Each row is a point on a tangle of strands that fork, close into loops and nearly touch. The rows are in no order.
Two points are linked if the straight distance between their rows is under 87.5. Some points are linked to none.
z_223: -1  11  1  -24  -31  -22  23  12  10  6  -6  2  12  -2  -4  -2  20  -14  27  41  13  26  -9  5  -17  4  7  -13  10  -10  18  20  -16  -44  -9
z_335: -6  -19  21  -1  -14  -17  12  12  8  49  51  56  -19  6  -14  19  20  -16  24  -8  5  -39  -23  22  -13  27  37  17  -23  2  2  36  -15  18  18
z_956: 6  -27  -1  11  39  19  5  -56  -4  13  39  7  -20  -17  10  9  -12  35  -9  -11  -26  -18  -5  -1  9  9  11  44  -5  8  14  -28  14  18  19
z_439: -37  47  -2  -20  -7  -29  -41  44  -29  -41  -32  1  22  -3  -8  15  3  -38  -11  1  17  7  31  -7  37  -29  -8  -21  -5  12  -88  -5  -3  53  -15
z_814: 4  -27  -5  -4  12  -2  -20  -6  -5  -25  -9  3  4  17  -17  8  -15  -9  -10  -37  -18  -21  5  -1  30  1  5  -28  -13  2  -17  9  25  10  -1
z_75: 10  -12  4  2  -18  4  30  10  6  40  5  16  -19  6  -8  -11  35  -4  19  31  0  -7  -43  -2  -19  16  29  22  5  13  62  22  -7  -23  3
z_540: -17  -52  21  17  17  36  -34  -30  12  17  48  46  -22  3  2  -12  -40  43  -21  -26  -16  -35  23  25  23  11  14  -14  -3  0  -55  24  24  13  63
z_784: -46  2  32  -15  -13  8  18  -24  0  6  -7  8  20  -8  11  -25  -22  19  9  45  40  36  1  23  -34  30  -20  3  10  -28  1  22  -9  -55  21
z_503: -22  32  5  -2  -31  6  16  -14  15  53  6  -15  0  -34  33  -21  31  26  23  80  19  42  -21  34  -28  -33  -9  -7  48  9  -1  -11  7  -33  20
z_353: 16  9  0  11  -40  4  31  16  10  72  7  15  -19  -8  3  -19  72  -2  24  56  5  0  -44  0  -28  -7  43  31  18  28  58  32  10  -25  5
z_541: -8  11  22  -27  26  -25  -8  5  -8  -11  41  29  13  12  -21  37  23  -10  14  -31  23  -28  25  10  26  16  11  2  -36  -3  -59  1  -38  21  6
z_419: -29  19  10  0  -64  1  0  20  33  10  -51  -25  8  9  13  -25  -6  -18  13  -6  27  49  3  -20  0  -28  18  -57  27  -6  14  55  31  -17  2
z_940: 17  -20  2  14  -5  7  46  -6  2  6  -28  -5  9  -12  0  -5  21  3  1  47  21  26  -11  -2  -44  10  -23  5  -1  -43  69  4  -30  -63  -10
z_334: 16  3  -42  11  8  -4  -9  14  -5  -30  -29  -26  -25  4  -8  4  -2  -32  -13  -48  -30  -25  -5  -46  47  -15  -6  -13  -2  21  31  -19  27  45  -25
z_499: -28  44  -29  -17  -42  -17  34  12  -2  11  -10  -8  46  -33  13  -3  7  -21  18  56  40  41  34  35  -52  -3  -21  -11  1  -18  -22  -8  -59  -46  -16
z_295: -44  11  20  -14  -32  18  25  -5  -6  -18  -25  -14  32  -5  16  -16  -27  11  10  43  52  49  24  19  -49  29  -33  -6  -4  -41  4  20  -22  -61  5
z_278: -16  -35  19  -4  31  17  -13  -38  4  7  37  19  -3  12  3  -7  -32  23  -16  -27  -6  -24  21  25  21  24  8  -5  -11  -7  -44  10  13  8  42
z_854: -68  41  22  -20  -63  -11  -30  49  -7  3  -5  10  22  -3  25  -21  -7  -4  22  11  30  41  19  -2  -1  -55  16  -62  26  41  -70  33  13  26  10
z_539: 25  16  -1  -20  -56  -3  35  51  40  34  -23  -11  0  13  2  2  33  -17  20  21  5  18  -18  -21  1  -29  21  -31  14  -18  64  30  13  -21  -25
z_414: 14  60  -27  -12  -28  -27  -6  50  -14  5  12  -10  17  -14  -9  16  44  -10  29  25  4  21  2  9  -3  -25  14  -1  2  36  -20  -14  -36  15  -32
z_184: 6  -26  26  -18  -9  -12  26  17  7  44  46  49  -4  13  -25  25  15  -23  15  -1  11  -41  -28  12  -30  46  28  10  -43  -12  24  59  -21  12  -9
z_682: -30  41  -10  -8  -63  15  2  22  22  -15  -53  -47  39  -16  22  -13  -22  -6  6  24  57  69  21  1  -33  -14  -31  -42  11  -27  -4  30  -1  -28  -6
z_224: 47  8  -23  -23  -8  -7  8  58  9  -13  -22  -18  4  33  -18  15  13  -17  8  -19  -10  -21  -13  -34  10  -12  15  -21  -12  5  52  11  -5  -1  -49
z_243: 22  -58  -6  11  -1  18  18  -10  14  16  8  28  -28  23  -26  -4  -12  -3  -5  -1  -27  -22  -20  14  16  28  28  -13  -12  -7  42  29  4  -17  17
z_700: 27  -27  4  -25  45  -3  -1  -1  5  -25  28  25  11  38  -26  35  4  -26  7  -52  -3  -46  31  -1  34  37  12  -13  -55  -20  -15  20  -34  15  4
z_836: 22  47  -29  -12  -5  -22  30  40  -19  0  -2  2  35  -16  -11  26  20  -31  14  12  28  7  23  20  -44  9  -3  27  -22  -5  -3  -17  -90  -18  -47
z_534: 40  -10  -28  26  33  8  10  3  -18  -30  -23  -29  5  -3  -13  17  4  4  -18  -14  -24  7  6  -15  -32  -7  -24  42  -4  -16  61  -34  -12  -13  -36
z_39: 5  23  -21  16  -4  -11  37  9  -9  22  -2  -6  13  -37  13  11  30  -4  10  48  31  26  -3  27  -61  5  -18  42  -1  -18  42  -19  -65  -34  -18
z_153: -45  29  13  -17  -40  -15  -28  26  -6  3  -11  -6  8  -4  17  -23  1  0  15  12  14  32  5  5  -3  -39  14  -45  28  22  -50  26  24  8  7
z_991: -2  2  10  21  29  -4  21  -28  -7  23  23  18  0  -17  10  17  4  22  -1  21  17  12  -22  15  -38  18  -20  50  -1  -16  31  -37  -37  -9  0
z_772: -9  24  0  -18  -21  -30  25  20  -1  7  10  15  16  -8  -14  13  19  -19  39  29  25  21  2  8  -18  11  3  1  -3  -8  -12  9  -46  -26  -17
z_289: 62  34  -35  -4  14  -7  4  51  -3  -3  -20  -13  5  23  -24  15  27  -5  -2  2  -13  -26  -7  -30  -2  -14  16  25  -8  12  62  -5  -11  -8  -58
z_565: 37  22  -20  25  -17  8  8  8  19  17  -15  -40  -20  -6  0  0  40  16  -7  17  -10  21  -27  -9  -16  -37  5  18  31  18  70  -9  33  -2  -17
z_683: -15  8  23  1  25  -6  0  -30  -8  9  22  -1  11  -15  12  -4  -13  27  -1  16  5  4  -2  12  -11  4  -21  23  14  7  -49  -35  -6  -3  3
z_370: 41  -44  0  -10  44  7  18  -24  2  -27  -5  16  18  28  -24  27  -24  -13  2  -36  -7  -27  12  0  13  41  -18  -1  -37  -41  39  12  -30  -23  -4
z_822: -11  52  -19  19  8  -5  -21  -24  -8  -28  -24  -21  -13  -40  53  -40  -11  -4  -26  7  -20  2  14  -26  -8  -37  -59  29  35  7  -65  -78  5  38  -10
z_96: -3  8  7  17  -47  11  21  0  10  63  13  8  -29  -20  17  -17  66  22  28  65  6  26  -45  19  -25  -20  32  23  34  27  42  4  15  -30  25
z_695: -61  13  29  -10  -30  -4  25  -22  2  40  11  19  9  -21  21  -32  -4  16  22  69  36  40  -8  31  -32  16  -2  7  17  -10  -21  27  -6  -48  33
z_467: -14  -48  18  10  17  44  -25  -45  -3  -28  -14  -14  13  7  24  -29  -79  23  -29  -20  -7  8  -1  7  4  26  -36  0  -6  -12  -5  -5  40  6  35
z_913: 33  -9  -15  -15  -13  -8  0  51  10  -5  -13  -8  -11  39  -22  8  2  -24  1  -28  -29  -27  -15  -23  27  -21  31  -42  -12  12  35  24  7  14  -38
z_655: -27  25  -6  -11  -46  14  15  11  5  -20  -43  -25  38  -4  15  -8  -19  -3  3  38  48  53  29  16  -45  2  -31  -25  -1  -37  3  22  -15  -51  -13
z_449: -21  15  -10  4  -19  -18  -30  17  -12  -3  8  -12  -40  -16  5  -1  21  -7  -4  -19  -21  -17  -6  -16  31  -41  19  -10  31  48  -25  -23  36  39  -3
z_672: -21  17  10  -4  17  -7  -30  -14  -13  -10  8  -11  -6  -20  23  -8  -10  1  -9  -4  -15  -19  4  -15  24  -14  -18  4  13  22  -70  -39  31  36  2
z_636: 0  -7  2  8  -43  -7  8  1  24  27  -7  -6  -17  6  8  -11  37  3  7  34  -8  19  -32  10  -7  -20  30  -29  31  2  40  20  28  -29  17
z_174: 11  -42  16  -27  2  -2  46  9  11  1  3  27  10  24  -27  7  -17  -33  12  -5  6  -27  -6  -7  2  49  4  -9  -35  -41  50  43  -29  -31  -20
z_851: -20  -62  19  7  7  56  -13  -46  2  -9  -9  0  1  12  19  -37  -74  31  -32  -8  -13  16  -9  20  8  36  -12  -13  -8  -22  10  15  32  -14  46
z_566: -37  -17  16  9  1  32  -36  -8  2  -46  -27  -15  -17  14  38  -41  -80  -9  -16  -49  1  2  11  -16  43  3  -30  -23  -1  1  -22  -20  40  41  39
z_837: 20  -24  -24  12  22  21  -3  -38  -10  15  22  -11  -34  -16  4  1  -7  31  -14  -10  -50  -12  -22  -8  13  -5  12  36  11  24  31  -28  43  18  12
z_11: 29  6  -23  23  -11  5  2  4  29  -4  -34  -49  -13  -8  3  -1  25  -1  -10  5  -2  26  -15  -19  -9  -29  -15  -3  31  3  62  -13  25  1  -15
z_703: 28  -34  -29  40  12  35  1  -29  0  41  44  39  -65  0  -15  11  0  37  -7  -10  -45  -37  -13  8  20  10  44  32  -11  23  24  9  25  21  37
z_687: 38  -24  -27  25  30  8  10  -13  -8  -23  -18  -31  -3  0  -13  9  -2  9  -18  -12  -32  -1  -8  -24  -12  -5  -20  22  5  -9  73  -21  8  -2  -16
z_59: -34  7  21  -19  -65  -5  -7  20  14  0  -26  -5  5  19  8  -24  -12  -4  13  3  18  38  6  -4  -7  -15  25  -55  7  -10  0  58  25  -30  11
z_32: 17  31  -3  1  6  -28  14  18  -2  30  29  25  6  -4  -11  21  29  -10  26  16  22  -12  -17  6  -28  22  13  50  -15  6  19  1  -40  0  -25
z_392: 53  -54  -12  5  49  21  17  -23  2  -8  7  19  -6  29  -22  22  -30  -9  -6  -39  -30  -33  6  0  29  35  3  0  -35  -23  44  17  -11  -6  1
z_808: -17  12  11  -20  57  -5  -18  -33  -15  -21  35  0  9  -22  18  11  6  11  -30  -23  -12  -31  38  -24  23  0  -24  24  -27  9  -93  -37  -8  48  17
z_691: -36  23  18  -7  -4  10  -39  16  -17  -45  -39  -21  18  3  29  -21  -41  -13  -16  -13  26  11  23  -12  13  -3  -43  -12  -2  -1  -62  -29  12  36  6
z_577: 17  -23  11  -17  21  -7  14  -9  10  2  27  35  3  24  -20  25  2  -20  13  -35  -1  -29  6  8  20  36  13  -2  -35  -15  -3  23  -18  4  9
z_246: -15  18  21  1  29  -5  -17  -24  -14  -6  10  -13  16  -26  21  -3  -15  19  -6  6  1  -10  10  0  0  -2  -31  21  3  11  -83  -35  1  17  2
z_711: -48  2  14  12  -63  -2  -26  17  24  21  -13  -1  -16  -4  16  -29  -2  13  -10  -3  16  18  -2  -2  3  -49  41  -64  50  30  -19  38  43  6  26
z_670: -25  59  -20  -12  -22  -33  -27  53  -23  -19  -12  -13  9  -20  -6  21  23  -38  1  16  3  10  17  -8  31  -45  -2  -19  10  33  -70  -24  -12  64  -31
z_845: -8  29  -33  14  -11  -16  -26  21  1  -6  -5  -22  -54  -12  -1  -7  27  -18  -11  -39  -25  -15  -4  -41  42  -45  18  -9  34  43  11  -28  35  53  -1
z_624: -3  -8  17  -5  -20  -19  9  23  -1  27  34  34  -22  13  -17  11  21  -12  23  -5  -9  -20  -16  19  5  0  44  -2  3  25  -10  15  -5  1  15
z_839: 34  26  -33  26  2  -2  0  4  6  28  10  -11  -33  -1  -11  -6  49  24  -3  19  -35  -11  -26  -12  -6  -29  28  41  28  35  64  -10  38  -3  -18
z_83: 27  -2  -6  20  23  4  21  -13  -1  14  10  5  -6  4  -13  12  9  7  4  4  -13  -6  -20  -1  -17  17  9  45  -6  7  63  -13  -11  -17  -9
z_91: 21  45  -31  4  -19  -19  33  38  -5  14  -1  1  27  -29  2  13  30  -21  20  35  24  18  12  18  -57  4  -7  32  -9  -10  27  -6  -76  -30  -37
z_492: 19  -21  -2  -11  11  -1  6  1  -1  -41  -47  -13  33  30  -27  1  -27  -13  -15  -17  4  3  7  -14  -5  22  -26  -30  -21  -36  34  18  -6  -39  -27
z_725: 63  -57  -29  15  40  29  2  -30  -3  -7  15  12  -34  23  -18  26  -20  4  -10  -39  -51  -35  8  -6  40  30  12  4  -26  -6  39  18  9  14  1
z_710: -42  -31  31  5  -33  30  -37  -4  -3  4  7  16  -12  10  15  -29  -46  28  -11  -8  -1  0  1  29  9  -3  16  -33  14  11  -41  26  39  -5  41
z_880: 40  -6  -27  -2  -18  1  7  48  10  47  3  18  -29  30  -20  -9  30  1  8  12  -26  -45  -33  -14  11  -16  63  13  4  27  66  32  14  -5  -13
z_576: 0  24  -9  -2  -43  -15  0  18  29  -2  -50  -36  22  3  -3  -11  6  -17  5  5  29  41  6  -26  -9  -23  -6  -48  20  -21  20  33  13  -18  -19
z_3: -40  -2  42  -7  -12  19  -28  -10  -7  -17  -12  -22  12  -3  33  -36  -51  18  -3  9  11  27  -4  13  -14  7  -25  -18  8  12  -49  -1  29  3  26
z_785: 18  -5  -9  -4  45  -7  -14  -3  -20  -44  -7  -12  33  1  -14  37  -3  -9  -18  -29  1  -14  29  -20  11  11  -29  15  -23  -11  -39  -36  -25  17  -22
z_163: -1  15  -30  17  -4  -19  -20  20  11  -16  -32  -35  -38  -6  -4  -18  13  -28  -5  -38  -15  -9  0  -44  48  -33  8  -23  27  21  21  -21  31  40  -8
z_17: 29  -26  -30  14  21  6  -4  -24  -6  -27  -18  -29  -10  4  -10  10  -8  -3  -18  -25  -36  -8  -13  -19  14  0  -10  -2  4  1  51  -15  26  11  -14
z_459: -5  -11  9  10  2  7  9  -32  3  8  -4  -20  -4  -9  10  -12  2  26  -11  36  0  24  -29  13  -14  -10  -7  0  33  -1  27  -15  26  -30  15
z_462: 3  -7  9  10  1  0  5  -6  6  28  32  17  -27  -3  -11  8  13  17  10  -1  -16  -10  -20  21  1  8  37  29  5  29  12  -8  8  -2  14
z_144: 39  49  -11  2  -60  -7  14  58  36  46  -16  -19  -9  6  0  2  48  -13  24  21  7  19  -20  -17  -3  -51  30  -10  30  13  52  17  22  -1  -28
z_444: 47  -44  -28  15  23  22  -10  -3  -8  -2  18  14  -45  14  -21  25  -13  3  -6  -43  -53  -41  9  1  44  9  27  -5  -25  17  13  19  23  23  2
z_909: -14  -48  21  -10  2  29  0  -28  5  -15  -4  24  18  32  -18  -15  -48  0  -4  -24  9  -1  15  24  12  56  -1  -17  -33  -46  8  53  3  -33  29
z_835: -10  9  13  -18  70  -5  -9  -37  -8  -33  41  1  22  -3  11  22  -6  19  -27  -24  9  -29  42  -14  2  15  -29  22  -42  -18  -72  -37  -30  42  10
z_729: -26  -13  51  1  14  29  -26  -33  0  -26  -4  -12  18  -8  38  -30  -66  21  -10  -10  1  10  4  6  -5  18  -32  9  -8  6  -69  -11  20  12  36
z_77: -6  9  9  9  -70  -1  12  12  43  44  -22  -13  -14  -1  5  -14  33  -6  9  18  6  32  -19  -9  -4  -54  39  -52  43  1  29  40  39  -14  8
z_165: -15  -15  5  -13  13  -2  -36  -1  -21  -31  -19  -3  15  15  -3  5  -20  -7  -15  -34  1  -13  14  -10  31  3  -10  -16  -11  0  -53  -1  26  26  4
z_475: 46  -21  -45  20  20  25  -9  -5  -8  28  32  29  -60  7  -24  17  8  19  -7  -32  -56  -51  -6  -4  31  -4  42  25  -12  35  26  13  29  17  6
z_150: 8  13  -4  21  17  -9  28  -11  -11  9  10  2  8  -25  3  12  13  7  4  30  24  21  -7  16  -46  16  -21  41  3  -22  33  -25  -56  -29  -14
z_446: -4  -33  -12  12  28  14  -8  -53  -10  -19  -15  -22  -6  -19  19  -27  -35  19  -30  -6  -28  -6  -7  -17  3  -8  -32  15  25  -11  17  -41  43  16  7
z_62: -27  20  8  -3  -1  -16  -29  6  -26  7  24  -2  -28  -30  19  -1  14  5  1  -6  -21  -21  2  -6  27  -34  6  0  26  48  -70  -32  33  42  2
z_103: -20  -4  17  -25  61  -9  -22  -25  -11  -16  57  17  -5  -10  13  15  7  14  -23  -38  -19  -47  38  -13  36  1  0  9  -40  21  -82  -19  -6  53  31
z_152: 14  -20  -3  -20  59  -6  -3  -23  -6  -40  21  9  24  26  -20  35  -5  -11  -16  -55  -1  -38  41  -8  22  31  -6  -3  -54  -21  -20  5  -28  25  5
z_657: -5  -13  -7  -3  -1  -5  -29  17  -23  -7  21  20  -28  1  -12  30  18  -3  -8  -42  -34  -42  10  -2  44  -21  28  -18  -1  40  -51  -5  25  45  4
z_244: 4  61  -12  -8  -18  -28  -11  54  -28  8  26  16  9  -8  -12  28  49  -11  36  10  0  4  13  7  13  -27  33  18  -7  54  -55  -11  -29  29  -31
z_605: -28  -5  38  -27  30  10  -24  -13  -10  -24  14  11  35  20  -2  4  -24  5  -7  -35  27  -10  33  13  18  29  -13  -6  -32  -12  -69  12  -13  10  27
z_662: 9  -35  -21  18  21  22  -7  -52  -6  0  4  -20  -30  -18  18  -16  -26  24  -30  -12  -48  -10  -16  -12  16  -5  -9  12  30  6  26  -30  50  22  11
z_381: -11  32  6  -24  -33  -41  13  44  -5  19  31  30  19  -3  -13  22  32  -26  53  15  16  14  6  8  -7  0  21  -4  -8  10  -37  15  -42  -1  -17
z_892: 33  12  -36  16  16  -6  -5  17  -13  -34  -27  -41  10  -10  -13  22  11  -11  -21  -13  -11  4  9  -20  -23  -10  -25  18  0  -6  23  -36  -20  5  -46
z_435: 7  12  2  3  38  -12  9  -12  -7  -7  21  15  19  -6  -5  38  3  4  -3  -9  23  -3  14  12  -29  24  -23  32  -26  -21  -14  -33  -46  -4  -11
z_879: 5  -20  16  10  47  14  19  -54  -1  9  29  9  -6  -15  6  16  -12  32  -7  0  -9  0  -12  10  -12  16  -8  43  -1  -12  21  -36  -9  1  8
z_783: -2  -18  6  27  50  15  8  -55  -9  -18  -9  -21  15  -36  30  -15  -38  35  -21  12  -15  6  6  -7  -45  -11  -48  52  14  -35  -16  -57  -9  -1  -5
z_515: -10  -24  23  -39  -13  -13  35  16  7  2  3  31  24  34  -30  4  -18  -38  20  -11  20  -28  11  1  5  51  6  -17  -35  -48  5  60  -29  -25  -14
z_599: -33  -55  39  3  -14  44  -34  -6  7  -3  25  34  -7  13  3  -21  -54  35  -14  -27  -7  -12  15  36  15  17  6  -31  -6  -3  -58  34  29  6  62
z_888: -50  26  16  -16  -41  -9  16  -3  8  43  13  13  8  -21  25  -23  17  17  34  74  31  41  -9  29  -23  -12  5  -12  34  3  -25  19  -1  -41  21
z_132: -10  54  -29  3  -26  -32  -26  40  -3  -3  -15  -34  -2  -24  8  3  38  -21  5  12  13  25  4  -13  11  -49  -2  -22  25  31  -35  -28  0  44  -24
z_922: 31  -30  -4  -9  33  -2  24  -4  -4  -36  -31  0  28  23  -29  16  -24  -15  -7  -24  -2  -7  11  -14  -7  25  -26  -8  -31  -44  46  10  -32  -41  -23
z_496: -8  -28  18  -31  2  4  8  -3  -1  -31  -13  23  36  40  -28  -4  -36  -19  7  -33  12  -12  20  5  15  48  2  -27  -43  -39  -3  58  -14  -34  6
z_211: -13  23  10  -29  5  -31  -23  45  -28  -34  -12  16  34  8  -23  37  24  -37  3  -18  3  -7  33  -1  44  -23  9  -18  -22  14  -90  6  -13  46  -19
z_818: -20  -63  19  0  11  42  -6  -40  5  1  5  29  2  25  -3  -21  -59  20  -16  -12  -1  8  3  30  13  53  -5  -12  -22  -36  8  37  13  -25  48
z_375: 20  -27  -11  -7  0  -4  -12  27  5  -21  -17  3  -5  39  -23  6  -10  -31  -4  -45  -31  -32  -5  -14  41  -9  26  -52  -19  6  -2  24  16  19  -27
z_716: 28  43  -23  -3  -26  -22  2  42  -2  -4  -6  -20  10  -12  -6  13  34  -9  18  25  6  20  -2  4  -18  -20  2  3  8  13  11  -11  -32  -12  -34
z_804: -16  5  15  -24  43  -16  -20  -13  -7  -12  54  22  -2  5  -4  35  20  3  -6  -36  2  -35  30  8  27  9  12  4  -42  9  -59  -9  -21  40  19
z_796: -38  7  18  1  1  14  -39  1  -4  -42  -37  -21  -4  8  34  -36  -57  -6  -15  -24  18  7  13  -16  22  0  -36  -15  3  6  -31  -27  31  30  19
z_261: -15  -10  24  16  17  13  2  -50  3  21  8  -10  -14  -20  27  -31  -10  37  -15  42  -18  18  -30  16  -18  -8  -9  16  41  9  -1  -32  24  -18  22
z_761: 32  9  -14  26  -13  14  31  4  1  12  -27  -21  4  -19  6  2  40  3  -2  47  14  39  -18  2  -48  -16  -27  25  16  -33  73  -18  -24  -50  -10
z_272: -3  -10  7  3  -14  -7  -2  -9  17  10  -11  -12  -11  8  -2  -12  10  8  2  21  -9  14  -23  10  -3  -10  19  -23  26  4  28  2  23  -27  12
z_421: 29  -11  -8  28  42  7  32  -28  -7  28  14  32  -2  7  -16  8  12  5  1  3  8  -22  -30  -9  -38  35  1  60  -22  -8  84  -1  -18  -9  -10
z_899: 2  10  -8  0  -18  -9  -11  12  27  -22  -63  -36  16  11  -6  -17  -1  -23  -8  -17  21  21  5  -28  3  -15  -11  -43  18  -17  28  27  19  -8  -15
z_18: 11  -10  -8  -8  -1  -5  -3  14  18  -37  -61  -30  24  17  -15  -13  -24  -24  -17  -20  13  11  4  -31  1  3  -26  -46  -5  -30  38  27  4  -18  -31
z_377: 31  -16  -45  15  25  0  -10  -7  -8  -44  -27  -22  -24  7  -9  13  -20  -23  -20  -54  -31  -25  5  -40  37  -4  -25  -5  -1  1  41  -29  25  38  -22
z_946: -26  -51  21  4  1  42  -33  -17  3  -42  -17  -14  -6  11  29  -32  -82  2  -23  -36  -1  5  7  5  25  23  -28  -28  -11  -6  -22  1  41  27  38
z_919: 52  55  -32  3  -25  -13  5  47  19  41  -5  -12  -5  10  -10  -1  62  3  17  32  -8  -7  -18  -17  -15  -41  35  25  22  25  59  8  19  -9  -41
z_680: -17  -29  22  -20  34  7  -17  -21  -7  -9  33  23  14  25  -6  8  -23  3  -12  -44  9  -29  29  21  24  32  7  -17  -32  -20  -46  24  -6  5  36
z_679: -53  -14  52  -16  -29  19  -26  8  -4  -8  -3  -1  -1  -1  30  -32  -47  20  -2  -7  13  15  0  23  -3  2  -5  -33  11  19  -57  21  26  -4  39
z_542: -22  -28  25  -6  -21  -6  20  -16  6  16  8  30  -7  10  -8  -20  -2  0  5  18  6  5  -24  23  -4  27  22  -13  1  -14  13  35  1  -35  27
z_396: 32  -54  -23  47  7  37  8  -14  4  43  41  48  -68  12  -25  -6  -1  28  2  4  -35  -34  -29  10  18  15  41  16  -7  18  41  23  10  10  35
z_592: -8  49  -20  1  -40  -23  -12  34  21  14  -18  -38  0  -19  6  -6  36  -21  20  5  18  36  -2  -14  8  -53  4  -35  38  23  -11  -4  12  24  -15
z_450: -26  -8  45  -16  24  22  -21  -23  -6  -20  13  3  25  4  22  -13  -45  20  -8  -19  14  1  20  13  4  25  -29  8  -19  -1  -70  -2  3  6  33
z_82: -7  15  7  13  -37  9  20  -16  14  47  4  -13  -16  -25  27  -18  53  21  21  72  16  39  -30  23  -27  -24  2  14  43  10  33  -11  10  -31  21
z_252: -14  60  -27  24  2  -8  -15  -10  14  -13  -37  -42  -26  -29  40  -47  -10  -1  -27  1  3  11  25  -36  14  -44  -47  3  53  5  -29  -73  13  33  -2
z_234: -30  -7  36  6  20  5  2  -48  5  31  28  10  -7  -21  20  -23  -24  32  -6  27  -7  5  -17  27  -10  10  2  19  22  10  -31  -20  10  -18  33
z_965: -34  45  -6  -3  0  -14  -37  32  -19  -36  -44  -18  12  0  14  -16  -15  -28  -21  -2  28  14  24  -11  21  -21  -26  -17  10  8  -62  -22  3  43  -17
z_918: 16  34  -14  0  16  -21  18  13  -19  -3  12  11  24  -17  -7  33  13  -14  6  -1  28  9  25  20  -35  20  -14  35  -18  -14  -11  -32  -74  -12  -35
z_188: 14  -46  8  -9  1  7  34  7  9  13  3  27  -8  22  -20  0  -5  -22  11  1  -9  -21  -27  3  2  39  15  -4  -19  -20  51  34  -14  -24  -3
z_563: -5  48  3  -28  -31  -42  8  66  -19  12  30  36  25  6  -19  26  40  -33  47  10  13  7  18  10  10  -19  31  -2  -14  25  -53  12  -52  20  -24
z_309: -2  24  -2  19  25  -4  -16  -38  -15  -16  0  -19  6  -48  42  -16  -16  11  -17  13  -20  -7  7  -18  -17  -7  -50  40  18  3  -74  -63  1  25  -6
z_172: -5  24  14  -30  7  -28  -1  29  -16  -22  8  16  29  12  -27  31  23  -20  19  -10  10  0  23  7  25  4  10  -11  -26  2  -69  -3  -39  15  -20
z_88: 15  -16  3  -6  12  -8  0  -7  -5  -10  5  2  1  15  -22  20  2  -8  7  -20  -20  -18  -2  4  20  14  12  -11  -11  4  -2  -2  3  -5  0
z_52: 3  -14  5  12  36  11  3  -50  -7  -15  -3  -27  4  -33  22  -7  -25  31  -25  7  -26  -1  -8  -11  -21  -9  -37  35  19  -15  -1  -52  15  5  -4
z_488: 19  3  -27  7  24  -12  -8  11  -27  -44  -29  -30  17  -4  -8  24  -2  -19  -24  -24  -1  0  18  -18  -5  3  -35  13  -5  -9  -16  -50  -20  13  -37
z_465: 3  -10  9  24  30  -1  28  -40  -12  34  33  33  -5  -10  6  16  18  16  1  19  21  3  -39  12  -57  30  -10  61  -20  -19  61  -10  -24  -2  -1
z_142: 31  27  -21  15  -18  -1  14  20  5  4  -16  -28  6  -18  3  8  39  2  4  40  13  36  -11  11  -30  -23  -12  10  17  -1  45  -13  -16  -34  -23
z_815: 4  -19  14  -1  51  -2  10  -48  4  -7  20  11  19  -2  -2  16  -22  14  -10  -12  14  -9  8  12  -11  27  -25  25  -20  -32  1  -26  -21  -3  11
z_764: 25  -69  -5  32  -11  33  9  -6  11  28  26  45  -59  15  -31  -11  -11  12  3  10  -33  -26  -24  16  20  21  34  -14  -11  -1  32  34  8  -3  31
z_158: -42  13  18  -27  -42  -6  -14  11  -3  1  -7  8  12  6  11  -21  -9  10  17  18  23  26  5  15  -4  -13  17  -34  15  5  -30  35  15  -26  15
z_352: 2  -6  0  -17  60  -7  -11  -24  -16  -43  12  -3  29  4  -11  37  -5  2  -27  -41  6  -24  41  -15  20  20  -30  13  -41  -14  -52  -28  -29  32  0
z_30: -4  -8  12  2  -14  -13  41  -5  6  2  -13  3  10  -5  -7  -7  18  -10  14  46  25  25  -12  0  -30  26  -15  5  0  -33  48  20  -32  -57  -11
z_276: 52  45  -33  13  11  -9  3  24  3  22  -1  -3  -4  5  -18  1  51  4  3  17  -17  -21  -17  -19  -10  -19  22  42  12  22  66  -8  5  -19  -43
z_742: -13  29  -1  4  -46  -19  -8  19  26  21  -16  -26  -10  -11  8  -8  31  1  19  15  10  31  -15  -4  1  -46  21  -43  50  18  -1  15  30  5  -1
z_374: 21  -8  -7  13  6  5  14  3  6  25  12  18  -19  12  -13  3  26  4  13  10  -19  -18  -29  7  -7  14  31  36  3  21  51  4  2  -11  1

A piece is two or more points that can be reached from each other along the links. Count, over all rows, the pieces, the separate loops (a circle has one, a figure eight two, a Y none), the forks (points with three links) and the tips (points with one).
pieces => 4
loops => 4
forks => 8
tips => 8

Name the points in between on the shortest way along the links from the first point to the second, in order.
z_655 / z_96 => z_295 > z_784 > z_695 > z_888 > z_503 > z_82
z_184 / z_991 => z_335 > z_624 > z_462 > z_374 > z_83 > z_421 > z_465
z_541 / z_375 => z_804 > z_103 > z_808 > z_835 > z_352 > z_152 > z_700 > z_577 > z_88 > z_814
z_396 / z_965 => z_764 > z_243 > z_188 > z_174 > z_515 > z_496 > z_909 > z_818 > z_851 > z_467 > z_946 > z_566 > z_796 > z_691
z_465 / z_52 => z_991 > z_879 > z_956 > z_837 > z_662 > z_446
z_252 / z_592 => z_822 > z_309 > z_246 > z_683 > z_234 > z_261 > z_459 > z_272 > z_636 > z_77 > z_742
